A landscape with many valleys, sampled at points; each row gives a point and its height.
From any point a ball rolls to the lowest of the 2 points nearest to it. It stops when none of these is lower. Distance is the straight distance between rows; heights are no part of it.
Met: [  2 -19  -1  37  21  24 -26 -12  36  -9   9 -38  14  10 -41 -29  -7 -32
 -26   8 -15  -7]  height 423
dez: [  3 -10   7  35 -32  15 -41 -15 -25  23  -3  21 -14 -12  -6 -19  -3   6
  29  -4   0  18]  height 283
sogu: [-28 -18  -6   1  17  10 -37  24   0  35 -16  -4  15  22  32 -42  19  44
 -18   1  -7  17]  height 493
vuket: [-42  40   5   5  -6 -13  44 -37 -17 -21  -7 -13 -26 -30   6  37  23 -19
 -29 -36   9  -7]  height 189
Fazi: [-42   4   5 -11   5  32  27  28  20  33  25   8 -13   2  14  39 -26 -17
 -38  28 -11 -24]  height 679
popum: [ 30 -53   9   7   1 -25 -33  23  -9  -1  24  36   9  47 -29 -18  -3   1
  18 -27 -23 -12]  height 330
teku: [ 26 -17 -19  10  -4 -17  16   6 -15 -38   3  26   6  33  -9  14  24  -5
  10 -35 -39  -5]  height 114
muma: [-23   3 -15 -55 -36  10 -16 -30  -3   8  -9  -9   6 -13  -4 -19  46 -19
  -1  33 -20 -21]  height 446
fimu: [ 12  24   6  -4 -46  10   6   7 -29  56 -10   5  -9 -19  31  12  10   9
  27 -20  24  13]  height 222
rulez: [ 35   6  -4 -35   0  10  28  21  -5 -33  18   2   4 -26 -21  30 -24 -38
  17  15  25 -37]  height 292
Kof: [ -5   8 -12  -6 -14  -2 -27  18   7  42  11   0  -4  -1 -20 -20  10  -9
 -22   4  -4  -1]  height 85
lub: [ 21 -11   6  16  -8  14 -17  41 -34   9   4   5 -44  22 -47 -23   4 -26
  -1  15  20 -36]  height 795
Siz: [-35  13 -23  -1  26  -7  16  -7  42 -24  25  14  26  24  -4  28 -24   3
 -26 -19 -13   9]  height 428
bis: [ 10  -6 -21  42  32 -11  -6  21 -24  -1  20  29 -11 -14 -42 -10 -44  23
   0 -28  18  19]  height 516
Gelo: [-65  -4  -8 -11  14  19  13 -22  -4  -2  35  18 -24 -28 -11  -2 -25  36
 -15   9   4  -1]  height 478
fek: [-46 -32 -13 -17  18  14 -20  19   4  32  31  37 -23 -18 -15 -44 -25  33
   4 -18  10   6]  height 309
Mumi: [ 24  24  -6 -21 -17 -13  18  52  -6   6   2  12 -37  -1 -28  22  -2 -11
 -29 -18 -37  -8]  height 237
rubo: [-13  -7  -5  30  29  26 -11  -5  27  -7   1   1  24   7  11 -19 -38  25
  17  19  13  23]  height 437
tirem: [-52 -18 -13  11  33  18  -1 -13  16 -16   7  23  -7   9   9 -20 -23  35
  -4  16  -6   8]  height 457
rufuf: [-30 -44 -18 -28   3 -35 -21 -29   2 -14  29  62  10  18 -27  -8  -3  33
  12 -18 -16 -20]  height 239
faki: [-18  -5   6   3 -15  16  -8 -47  22 -23 -13   1  27  11  16  -8   2  -5
  -8  -4 -16  14]  height 355
nakog: [  9 -27  -4 -50  16 -16   4  12 -24 -35 -16  23 -25   7  -3 -27  39  11
  -1  20 -45  -3]  height 551
tof: [ 21 -21 -11   9  -9 -54  18 -50  -3  31 -14 -12  37  -9 -17  32  28   3
  29 -35  51   9]  height 480
sab: [  7  -1  -8 -47  -9   3 -32 -18   7 -11 -25  -3  14  -6 -16 -33  38  11
   9  19 -42   7]  height 416
sud: [-45 -10 -33   0  29  23   6  34  20   1  29   6   5  27 -10 -26  24 -10
 -16 -56 -10  21]  height 730
gapus: [-27  22  15  41 -32  40 -27 -19  33  24  -8 -31   2  11   7 -20   4 -15
 -30 -18 -14   4]  height 393
fol: [  2  -9   2 -35 -23 -30  22 -31 -12 -15 -15   4  25   4  43  39  12  14
  19  41 -20  -2]  height 578
darar: [-42  18 -29 -35 -13  14  20  -3  22  -9  26  18  12  23  40  12 -20  39
  32 -28  14   2]  height 463
fumin: [-35 -12 -15 -50 -20  -8  -6 -19 -13 -11  -1  40   4   5  17 -10   7  57
  25  -1 -19   5]  height 183
birud: [ 17   3 -20 -54 -35  15   3  12  32 -20  23 -20  44   2  -7   3  12 -20
  30 -34 -17  12]  height 471
mubeg: [  7   4  21 -53 -33   7   8  39   3  14  -3  17  -7   5  38  17  11  11
   7  41 -25 -13]  height 520
Bodu: [-10  29 -30  20  11   2  13 -22 -32   0 -17 -24 -10   7 -20  16  42 -46
 -31  -8   2  -8]  height 367
lamul: [ -8  23   0  -7  -8   1  21 -11  37 -36  20  16  14  -6 -21  48 -41  -6
 -18 -22 -19   4]  height 447
nugo: [  7  24  -9  26  -4 -18   3   6  -1  61  13 -17  13 -20  25  10 -40  28
  16 -14  31  37]  height 353
gesu: [  0  18   1  25  12  34  23  26  -3  17  34 -10 -14  11 -16  40 -35 -20
 -51  25 -10 -41]  height 689
vuze: [-16  26 -24 -28 -41  -2   4 -33 -18  29 -10 -15   5 -10   2  -2  52 -29
  -9  -1  20  -4]  height 465
relu: [ 26 -35  25   3  -3  42 -41  24  16 -16   3 -27  12  13  13 -20 -14 -25
  18  22  32 -32]  height 482
nem: [ 17  26 -17  12  10 -41   6   4 -49   5   2  23 -14 -14  -6  37  -8  14
  -1  11  18   5]  height 251
ton: [ 52   6  14  24  52   6  23   5  14 -46  -8  -3  15   4   6  19 -29 -24
  10   2  15 -19]  height 173
delin: [ 29  19   3 -12 -16  16 -15  65 -21  40 -16 -38  -2  12  35   7  14  -2
 -11  23   5   4]  height 373
soti: [-12 -15   8 -21 -39  25  -8  27   1  10  15   2   2  33  24  -9  38   3
 -10 -34 -33 -21]  height 253
fipi: [ 19  -4   9  -2   0  14  26 -29 -24 -24   0  -9  -8 -20   5  34  13 -36
  22  21  53 -38]  height 254
Movut: [ 25  -6   8  42  26   4 -21 -11  27 -28 -23 -31  26  43 -21 -17  -2 -28
 -20   4 -22  -5]  height 431
kavu: [ 11 -12  -4 -60 -36  -8  16  17  -9  -4   0  -5  24  10  41   8  13  32
  24  46 -35   1]  height 555
favab: [ 27 -12  19  33   5 -16   8 -32 -44 -41 -25  19 -30  -1 -12   5   4 -14
  13  22  27 -25]  height 212
Bom: [ 47  -5  18   7  -6  -8  23  -6 -13  20 -30 -21 -14 -46   1  30 -10 -24
  29   8  43   1]  height 339
tori: [ 32 -10  42   6  -7 -33  38 -13  -2  11 -42 -12 -16 -71 -22  29  -8  -9
   2  -9  28  15]  height 356
Vug: [ 26 -24   1 -10   7 -17 -39   3  23  -6 -17 -10  17  23 -16 -43  16   1
  -3  11 -51  15]  height 381
pezef: [-41  -4  -4 -35  -3   5  -3   8  27  16  18  38 -21   8   7 -22 -17  29
 -22 -31 -35  -4]  height 368
Motos: [-12 -18 -15  44   5   6 -10 -41 -12 -34  -1  33   4  20  -8  16   9  -5
 -11  -9  -1 -17]  height 186
rigo: [-10  20  10  41   1   7  16 -23 -23  30 -27  -3   2  22  47  25  24  -3
  -4  -2  28  11]  height 190
zasa: [ 21 -50  36 -21   9 -30 -29  53 -20  19  16  20 -40  21  11 -50  18   2
   0 -17 -45   4]  height 349
Zep: [-27   2   7  -6 -10   3  34 -32 -29 -15   0   1 -18 -43  14  53   9 -19
  14  18  45  -6]  height 276
kub: [-43  22   0  43  22  -8   7 -58 -12 -19  -1 -16 -13 -30 -29  -9  -5  12
 -49  17 -12  13]  height 295
Bason: [-44  14 -13  25 -12  -9   4 -54  11  12  -2  -2   9   3   1  17 -22  17
 -10  -8  14 -12]  height 94
Liv: [  9  -8  -1 -36  16 -28   6   3   1 -51 -19  24   6 -10 -14  -6   1  14
   4  29 -44  20]  height 572
pesuk: [-17  37  -2 -18 -25  -6  40   6  -7   1 -26   2  -2   1  41  18  25  29
   1 -16 -25  29]  height 377
Nefib: [-20 -32  21 -42  14  10  -8  19  -3 -15  -5  33 -45 -13   8 -38  18  11
 -19  33 -33 -24]  height 528
vozib: [ 29 -13   6  34 -10  -5 -38  15 -20  18 -11  17  11 -17   5 -20 -33  29
  38  13  14  30]  height 315
Nisu: [-14   6  43  -6 -27  24  11 -30   9  15 -19 -17 -28 -56   5   2 -11 -20
  18  34  11  15]  height 531
Kulu: [  8  23  -7  31   6 -20  13  15 -47  -9  -3  21 -46 -22 -23  16 -11  -1
 -33  23  -3 -13]  height 229
nelef: [ 46  -8  24 -10   3 -27  13 -32  20  33 -18 -14  36  -6  37  19  -8  19
  45  -3  16  26]  height 211
pemi: [-14   5   5   1 -18  -2  14 -52  15   5  -4 -20  22 -20  -5  11  -5 -39
  10  21  28  -3]  height 541
vedu: [ 32  -6 -24  12  -5  -3 -11   2 -21 -23  22   8  -2 -27 -49  -3  -4 -38
  18 -14  14 -14]  height 296
gotod: [ -3  28   3  21  -6  -8  10  -8  18  44 -10  -3  17  13  57  28 -34  45
  23  -4  38  19]  height 382
gabo: [  7   3  14  55  37  30  24  37   8  11  27 -42 -24  19 -22  14 -22 -22
 -40  20  -5 -19]  height 696
suruf: [ 26  32   1  -4 -17  17  21  23   7   2   1 -29  -1  12   9  16   9 -40
 -15 -42  -3   6]  height 479
voro: [ 59  23  30  10 -31  13  -6  14 -16  10 -29 -31  -9  15 -19  -7  10 -33
   1  21  26 -49]  height 241
mez: [-26   6  27 -23 -28 -13  29 -30 -31  14 -24   5 -28 -38  33  38  18  17
  15   2  40  12]  height 304
vitim: [  9  -6  13  27 -11   6 -33  22 -32  12  -8  30 -46  29 -30 -25  32  -5
 -29  17  -7 -33]  height 797
zulon: [-23 -28  13 -32   8  -5 -26  24  -3  57  33  31 -40 -14 -12 -48  -8   9
 -16  -2 -11 -15]  height 348
kulek: [-14  -8  25  29 -19  -6  -2 -64   9 -38   5  -9 -14 -40 -41  20   3 -47
 -18  18  -2 -22]  height 162
Dako: [ 22  -1  14  29 -11   0 -21  11 -28  -3 -32  16 -42  15  -5 -17  -5  11
 -11  39 -15 -24]  height 799
mit: [ 12 -12   3  26   6  17 -16  23 -28  12  15  17 -10 -34  12 -29 -29  17
  25  42  31   9]  height 350
zemo: [ -8  10  32   2 -28  41  18 -27  24   3  -6 -34  -6 -42   8  -1   3 -50
   7   0  24   6]  height 543
sanur: [ 26   4  10  15  28  -2  -6  -2 -25  -3 -34  -1   0  10  52   0  -7  24
   4  63   4   6]  height 422
mezov: [ 35  -5  15  47  17  18 -13  59  -8 -27 -12   3 -18   9  -7 -19 -18 -12
  -2 -25  -1  14]  height 487
todub: [ -8   4 -22 -19 -31   2  -9  19 -10  31  14  11   9  20  16  -2  17  19
  -6   3 -17  -4]  height 174
Dide: [  2  20   7 -19 -24  25  11  10 -30  18 -15 -10 -14 -39  25   5  29 -16
  28   4  37  24]  height 179
kolib: [ 19  -5  10  -2 -14 -32 -22 -30  16  12 -28   1  39   6  24  -2 -12  36
  26   6 -10  29]  height 262
zorif: [-23  -5  16 -45  26 -14   8  26  42  29  12   5 -14  13  -3 -17  -5 -18
 -35   7 -53 -16]  height 642
dapo: [-40  16 -35 -15  -7 -15 -12 -10  24  19  14  30 -30  27   4  -5  -4  67
 -14 -42 -15   8]  height 412
noved: [-28   7 -18 -24 -42  -9   7 -25  21  -4  17  15  22  32   9  18  17   8
  -5 -36 -34 -13]  height 302
Tes: [-22   1  -4 -37 -51 -19  -9 -60  26 -16  17  11  17  -8 -12  10   4 -11
  -4 -28 -22 -11]  height 332
fisez: [-12  21  -6   5 -18   7 -18  -9  26  25  19  -8   1 -29 -17 -26 -22   0
   5 -13   2  20]  height 161
Buva: [ 15 -31  11  20 -26  33 -35 -12   8   0   8  -4  -4  17 -15  -9 -15 -31
  24  23  18 -46]  height 492
solir: [-29   1 -23  -6  54  24  18  38  -2 -19  -7 -21  16  23  21 -16  25  -4
 -22  11  -2  22]  height 376
rebe: [-17  -6 -11  25  17  11 -32   8   1  -3 -22   3  14  14  31 -34   6  32
  13  11  10  42]  height 461
Zek: [ 24  -2  10  -7  -4  30 -26   9  -1   3 -12 -30  23  12  23 -22  24 -12
  22  19  18   0]  height 466
pur: [-17 -11 -20 -23  -5 -29  -5 -28  10 -19 -22  21  17  22  18 -30  16  71
   4 -12 -48  19]  height 51
saker: [ 15  17 -33 -49 -21 -21  18  15  14  -2  16   3  37  -5  -6 -12  19  15
  29 -40 -34  24]  height 448
vazap: [ 17   8  -8  35 -13 -65 -16 -51   2  30 -21 -12  31  17 -21   2   9   5
  -4 -18 -17  28]  height 491
Separ: [  2 -24  25 -10   3  21 -36  75   3  41   6 -27 -19  11  41  -1  -3  11
  -8  14  12   6]  height 424
gub: [ 59   7   5  -1 -18  13  -4  19 -20 -33 -14 -22 -21 -13 -38 -21   1 -37
  24 -20  28 -18]  height 279
Sudi: [ 13 -46  -6 -26  12  23  -3  23  17 -13  29  13  20  23  -3  11  -4 -30
  21   5  14 -29]  height 530
Nama: [ 17  -5  -2  27  20  -2  16 -14 -32 -66 -15  18  -3  38   0  25  18 -16
  -9  -7 -23 -13]  height 156
Bimok: [-32  33  10  27  34   9  12 -38  -2   5 -23 -26  -6 -22  -4 -15 -11  14
 -47  45 -32  26]  height 327
keva: [-28  13 -27  16  13 -25 -12  -8  26  26   3  12   2  10 -18 -19 -16  46
 -26 -24 -30  24]  height 445
razel: [ 48   2 -13  32  30 -13   2 -10   1 -22  -4  14  36  15   0  21 -20   8
  21 -14  14   3]  height 130
val: [ 15  20   9  37 -11  -8   5  -8 -40 -24  -1  -4 -35 -10 -48  18 -11 -32
 -32  17  -3 -36]  height 210
rabip: [ 26  -4  21 -16  -1  24  20  -4  18 -31  -1  -7  -1 -29   9  21 -24 -37
  28   7   4  -8]  height 258
dese: [ 37  -9  17 -18  30  31  21  10  41 -69  -9   2  17  -4  -9   9 -42 -36
  19  17   2 -27]  height 216
nono: [-16  -2  35 -31  -3  38  -2  31   2  11 -19  29 -46 -17  29 -21   4  27
  -9  12 -34   2]  height 499
bov: [-11  -2   0 -16  12  24 -19  18 -24  20 -20   2 -34 -34   3 -50  26   1
 -18  40 -10  11]  height 418
Fadi: [ 37 -16 -12   2  -3 -12   3 -51  -4  17   9 -12  45  -8   0  28   9 -22
  28  10  52 -38]  height 138
loz: [ -4  -4  17   4  -2 -16  29 -50   6 -57  20  -2   1 -51 -35  34  -5 -48
  -3 -17  27 -11]  height 140
sazuf: [ 24  47  -6 -12 -32  -1   5  70   3  47  -8 -14 -18  -2   5  22   3 -12
 -23   1 -18   0]  height 310
faf: [ 62   9  32   6  14  -2   2 -20   9  -5 -21 -23  17  31  10  29 -18 -13
  17  36  28 -68]  height 185
zad: [-18 -12   7  -1   3 -39  49 -42   3 -39  -9 -12  10 -55 -25  46  27 -38
  -8 -18  41   8]  height 120
zam: [-13 -16 -12 -36  14  -6  -6  24  29 -39  -7  20  18   4  14 -22  -3  32
  31 -20 -23  38]  height 749
gak: [ 48  21  34   6 -11  17  10  16  11 -24 -23 -13 -28 -18   5   3 -23 -25
   3  21  -3 -18]  height 294
Dalag: [-14  -9   8 -18  33  10  -2  25  22 -14  17  -4 -24 -36 -40 -54 -11  10
 -24  -8 -30  22]  height 608
pese: [ 34  18  -2   1  20 -72  22 -23 -26 -20  -1  23  12 -33  -3  53 -24  12
   4   9  26 -15]  height 271
zafab: [-26  17  14  24   5  -4  28 -48  -5   9 -16   0  11  10  32  37  -7  10
 -10  21  20   7]  height 145
ralot: [ 17  10  38  22   7  33  -8  44  12  -8 -33 -36 -38  14   4 -24   8 -16
 -29  21 -11  -8]  height 459
Kis: [ 65  19  18  13   7  21  -6  20 -14   2 -15 -45   8  26  17   7  -6  -8
   8  28  41 -57]  height 215
Koto: [-23  12 -27  37  24  24   5 -32  -1 -11 -14 -33  17  -7 -24 -10  24 -35
 -25  15   4  12]  height 379
Lugar: [ 21 -17 -22 -31  15 -17   7  47 -11 -31 -12  21  16  18  18 -26  13  44
  30   0 -26  44]  height 760
Kariv: [  8  16   4  25  -1  30 -25  41 -33  29 -18 -14 -22 -18   6 -34  -7   8
  -8  47  12   8]  height 384
vanat: [-30  15 -31 -38 -26 -28   9 -35  27   8  23 -21  20   3  28  19 -11  38
  39 -14  23  11]  height 438
gipaf: [  0   9  12  -1 -11 -59   9 -21 -10   3   1  -5 -10 -69 -31  34 -19 -13
   0  -6  36  23]  height 366
pev: [ -7  17  13 -19 -39 -33  31 -10 -32  12 -35  12 -16  -9  43  28  10  42
  20  -7   2  16]  height 336
kan: [-34   2  -8  37  46  52   8 -17  16 -19  14 -48  14  -4 -19 -24  -6 -15
 -21  45  -6  13]  height 395
valu: [-20 -16 -12 -29  15 -20   8  11  17  -2  -1  11  26  40  28 -13  27  54
  -8  15 -43  15]  height 202
Sanof: [ -4 -37  11  40  29  32 -29  67 -13  16  33  -5 -21   3  -9 -19 -17  -6
   3   6  31   3]  height 707
Vela: [-37 -21  20 -28  44   0   5   3  39  -4  16  16 -13 -14 -21 -41 -14 -15
 -34 -19 -41   2]  height 623
ruv: [ 19  38  20  28  -4   4  12   3  34  -6   0 -26   9 -20  -9  21 -13 -30
  -5 -47  -3  30]  height 476
lofet: [ 38  -3  17  -1   7  -9  17 -51  25  -9  -7  -7  30   8  17  43 -12 -27
  24  25  18 -54]  height 159
Vegav: [-23  11 -15  24  -6 -17  10 -56  31   3  16  -8  38  20   4  20 -21 -10
   7 -39  31  -5]  height 61
bidu: [ 36  41   1 -19  -1 -22  -3  23  11  47  -7 -14  30 -32  22  16 -28   4
  20   1  23  29]  height 317
Magur: [-45  12   1 -32  19  16  27  30  55  26  27  -9  -5   0   3   5 -18 -15
 -42   3 -31  -4]  height 662
bofe: [-38  -2 -22 -21  17  16 -17  22  12  54   2   5 -20  22  32 -55  13  58
 -19 -41  -4  11]  height 470
mavo: [-38  16  13 -13   4 -38  49 -35  -3 -32 -15  -4 -12 -32  -2  49  44  -6
 -33  -5  38   3]  height 153
lazo: [ 62  20  16  -4 -24  -1  -1   8 -12   0 -28 -46  -8   4  -6 -13  21 -43
  33  -8  26 -11]  height 260
durot: [ 21   9  -9 -18 -23  11   3   5 -26 -11 -15   6 -14 -28   8  -7  23   0
  41 -27   1  21]  height 118
lal: [-43 -30   3 -49  20   6  -3  12  29  38  31  13 -33   1  36 -54   1  33
 -32 -42 -22   8]  height 421
Zalek: [-38   0   5 -12  -6  13   9  -3 -27 -14  44  29 -40 -56 -30  11 -38   9
  -2   6   1   0]  height 496
Budef: [-36  43 -16  30  13 -22  24 -30   1  -9   8 -17  -8 -41 -28   9 -23  26
 -18  -7  -5  35]  height 266
kazet: [ 24   9 -26 -44 -14  14  20  21 -24  -7  26   3   1  10 -13  39  10 -39
  17   8  32 -32]  height 316
Zibe: [ 24  -4  40  40  16  37 -13  26  39 -36 -24 -35   5  39   5  -6   8 -30
 -32   6  -8 -31]  height 444
Bined: [-20  14   2  16  26 -53  26 -43 -22 -24  10   5   6 -32   2  41 -16  15
 -13  19  36  12]  height 289
mulom: [  4 -10   0  12  32  -4 -15  33  -8 -25   2  39 -10  -3 -13 -18 -27   6
   5 -22 -12  27]  height 503
rimu: [-30 -15 -31 -20  13  12  -7  -1  25 -31  25  14  10   3 -30 -43  22  -6
   2 -65 -13  10]  height 736
tefi: [ 33 -10   4 -24  -4 -14  -8  76 -24  11 -11  -8 -16  25  -8 -28  32  -4
 -10  24 -12 -15]  height 785
keve: [ 21 -29 -18   7  -4  -5 -35  17 -15   9  25  31   4  10 -39  -4  -5 -12
  15 -23   8  -7]  height 312
Boge: [ -4   2   8  28 -48  15 -24  -9  -6  53   1   6   1   6  11   3  -9  12
  34 -36  25  14]  height 255
Vigol: [-27 -19 -41 -28  35   0  -5  12  33 -25  13   8  34   0 -14 -40   0  33
  14 -36   3  38]  height 741
leli: [-24  12 -27  13 -13 -26   6 -46 -19  33  -9 -20  22  -4  -4  18  37  -7
   9 -23  37  12]  height 474
belov: [ 17  -6  -6 -16  -3 -35  15  35   2 -23   8  18  -4  27 -27  16  25 -15
 -36 -34 -59 -20]  height 172
tabo: [-30  27 -16   8 -11   3   2  -7  44   1  27  -8   4 -30 -22  -6 -64  38
  16 -15   7  23]  height 217
deg: [ 50  18  21  21   0   2  12  19 -29   7 -26  -3 -22 -16  13   4 -22  -9
  14   7  26  -9]  height 320
paneb: [ 23 -24  16 -19 -13   1  -9  59 -10  15  12 -11 -19  39 -34 -30  28 -36
  -5   9  17 -54]  height 792
figaz: [-43  22 -26  32  15  11  -8   5   8  54  10   1  -6  15  -8 -19  -2  31
 -51 -25 -15   4]  height 467
zemup: [ -8   5  13 -10 -27   7   9 -10 -17  -2   9   7 -19 -52  -1   8 -25  11
  15  16   4  12]  height 513
kav: [ -6  21 -21  16 -33 -35 -25 -35  15  50 -15 -24  29  24  14   4   9  17
  -6 -42   0  34]  height 502
mave: [-14 -10  23  -6  -4   4   1 -26  16 -16 -27  15  12  14  40  -3   2  26
  20  17 -20  24]  height 319
lak: [-13  23  23  35 -13  21   0 -34   0  -6   5 -25 -20 -12 -38  14  -3 -41
 -36  15 -26 -21]  height 187
ravet: [-11 -40   3  -2 -18  27 -20 -15  -1  -3  30  16  -4   7 -34 -25   7 -33
   3   3  -3 -40]  height 498
vek: [ 28 -14  10  10  -4  -7   2  -7 -48 -31 -34  20 -17   1  10  -3  34  -3
  35   1   8   7]  height 178
vave: [ 19  13   4  29   5  12  -2  -9  20  -4 -16 -49  34  35   2  13  12 -30
  -7   2   5   6]  height 443
riko: [-14   2  -5 -33   9   9 -10  35   1  12 -14   9  -6 -24  17 -32  -4  20
   0  22 -14  23]  height 456
mone: [ 22  -8 -17  28   4 -11  -3 -29  17  -4  16   5  62  33   5  24 -11   6
  32 -37  18  11]  height 95
rane: [ 36 -13   8  41   4 -68  -2 -43  -8  26 -46  -5  31 -11 -19  18  23  13
  12 -10  28  22]  height 485
Gof: [ -1  22 -21 -41 -18 -17  37   6  16 -19 -11  -8  16  -1  32  13  -2  32
  21 -31 -20  37]  height 414
dak: [ 20  25 -23 -34 -24  -6  15  15 -28 -16   0 -22  -4  20  -6  26  31 -31
  -4  25  -2 -31]  height 338
puman: [-34  28 -24  33   7   9   1  -1 -27  34  -4  -2  -6  20   0   2  32  14
 -48   5  -4   0]  height 486
sagur: [-34  17 -35  14  43  11  19   8  17  -8   6  -6  29  44   9   6   1  -5
 -30   3  -8   0]  height 408
fovo: [  1  -7 -16  28 -19 -24 -27 -43 -38  14  23  24  -6 -31 -42   7 -26  -4
   4  15  22 -17]  height 532
Resi: [ 32  14  38  54  19  39 -21  57  -4 -13 -18 -41 -31 -10  -6 -21 -13  -3
 -12  12  13   9]  height 475
pavus: [ 26   3 -30 -41  13 -23   7  72 -27   2  -8   5   0   8  17  -7  12  16
   9  26 -24  15]  height 774
riva: [ -3 -52  13 -33   0   8  -8  29   1   8  18  26 -22  28   6 -30  31   2
  -2 -31 -43 -11]  height 311
tupep: [-25   8  12  22 -41  -1 -24 -62  23  24  -9 -18  19   6  -3 -12   9 -14
  -8 -30 -21  -3]  height 375
fif: [ 53 -11 -28   7 -11 -32 -17 -33  12  13  21  -2  57  19 -13  15   0 -14
  32 -16  17 -23]  height 122
konod: [ 18  19   2   2  -3  10   9  -3  55 -27  18 -15  35 -14 -24   3 -41 -36
  -9 -32 -25  14]  height 464
zoged: [  4  21 -36 -16   7  -5  19 -13 -17 -32  -6 -27  -4  -1 -32  10  49 -55
 -16  28  20 -32]  height 357
bavof: [-35  45 -14   3  -3 -18  29 -27   1 -23 -11  10 -11   1   4  37  21  10
 -38 -34 -26   5]  height 228
ledi: [-22  11  16 -23 -35 -46   7 -51  21  -3   9   6   5 -44 -24  33 -13  -4
   3 -18  15  -1]  height 352
Dape: [ 30 -48   3  14  17  -7 -35   2  12 -14   0  16  32  42 -13 -21   5  -5
  11  -1 -21  14]  height 354
zaz: [ 25   8  21 -35 -19  -9  15   0  23  47 -19 -21  32 -26  58  28  -1  21
  31   3  25  28]  height 263
mugud: [-13   8  13  25  29  17  -1   4 -16   0 -41 -13 -23  -8  20  -8 -14  21
 -14  53 -21  23]  height 378
dukag: [ 38 -15  35 -21 -23  21  -6  27   2 -12 -16  12 -12  26  29   0   8   0
  17  35 -19 -17]  height 484
Bapu: [-13  -6 -18  44  22 -12  -7 -12 -19   5  51  25  -4 -24 -49  10 -55  34
 -11   0   7   4]  height 523
febup: [  5 -28 -15   4  27  24 -19  81 -22  20  29   3  -8  -4  -2 -31   7 -11
   9 -35  26  14]  height 714
pilu: [ 21 -13   3 -10  10  13 -20  19 -14 -12 -18  20  -5  11  22   0   2  13
  32  57   8 -13]  height 453
masar: [-45  18 -31 -15 -20  -1  17 -27 -13 -23  17  15 -17  19   3  20  26  25
 -24 -59 -20 -26]  height 265
Falit: [  6  -4 -15  23 -10 -39 -18 -20 -27 -10  43  31   2 -40 -35  24 -50  14
   5 -15  37  -3]  height 529
pasa: [-28  19 -28  -6  -6 -20   8 -24  18  20  -7  -2   4  15  50  19 -10  60
  32  10  20  28]  height 413
Mulez: [  1 -20  27  57  44  12  -5  44  -1  26  28 -18 -28  12 -27 -11 -31   1
 -26  16   9  -8]  height 702
tera: [ 17  17  28  41  -4  25  12   3 -22   1 -30  -7 -21  24  40  20  20 -11
 -10   2  -4   4]  height 226
rizu: [ 26 -10  10  32  15   2  18 -21 -24 -24  -5  -5  -9 -25 -17  12 -22 -24
  19  45  37 -31]  height 234
Ratab: [ -2   2 -24 -26 -15  17  31  30   6  -4  26  18  22  32  49  38  -7  20
  19 -21 -10  -6]  height 490
seti: [-18 -28 -22  12  35 -13 -10 -15 -23 -34  16  52  10  39 -19  -4   0  14
   0 -12 -17 -10]  height 209
lida: [-18 -36  -7 -40  14  30   7  33  15 -11  33  18  17  41  35  27  -8   1
  24  -6  18 -22]  height 515
nove: [ 26 -12   6 -22 -36  11  -5 -15  18 -16  -9 -33  46   4  15  -8  25 -26
  40  -7   5  18]  height 483
nop: [-25 -16  24  42  37  45 -18 -28  14 -19   6 -14  13   8  10 -17 -18   5
  -7  54   7   9]  height 415
Zuko: [-20  -5  22  30   2  40 -39 -19  39  15 -10 -29  11  30  -9 -37  12 -29
 -26  16 -19 -16]  height 410
Tunin: [-27  -6 -23   6  15   9  -8  52 -23  28  17  15  -9  23   8 -18  25  13
  -9 -41  15  12]  height 722
Votu: [-39 -14 -11 -47  34   9  13  36   2 -10   2   3   3  34  29 -17  32  12
  -8  31 -19   3]  height 318
dem: [ 11  -9  10 -22  26 -11 -14  24  19 -35 -13   5  -4 -24 -44 -29 -29  -8
  -7  24 -31  13]  height 590
fevip: [ -2 -39   8 -27  19 -19 -44  47  -9  38  13  15 -33   0 -11 -70   3   5
  -2 -18 -11  14]  height 383
Nake: [-42 -41 -13 -28  38 -30 -21   0  -3   9  30  55 -24   1 -13 -35 -12  25
   3 -27  -8  -2]  height 272
piz: [-25 -11   7  27 -19   4 -16 -63 -23  17   7   2  10 -23 -13  20   0 -24
   7  29  23 -22]  height 536
golon: [ 47  17  -8  11 -11  12  15  26   7   4  -3 -54  34  35  37  30  28 -22
   3 -25   2   2]  height 462

For each start below, name the point where the ball stops.
vazap -> mone
fovo -> nelef
pavus -> durot
birud -> durot
zorif -> durot
keve -> mone
suruf -> nelef
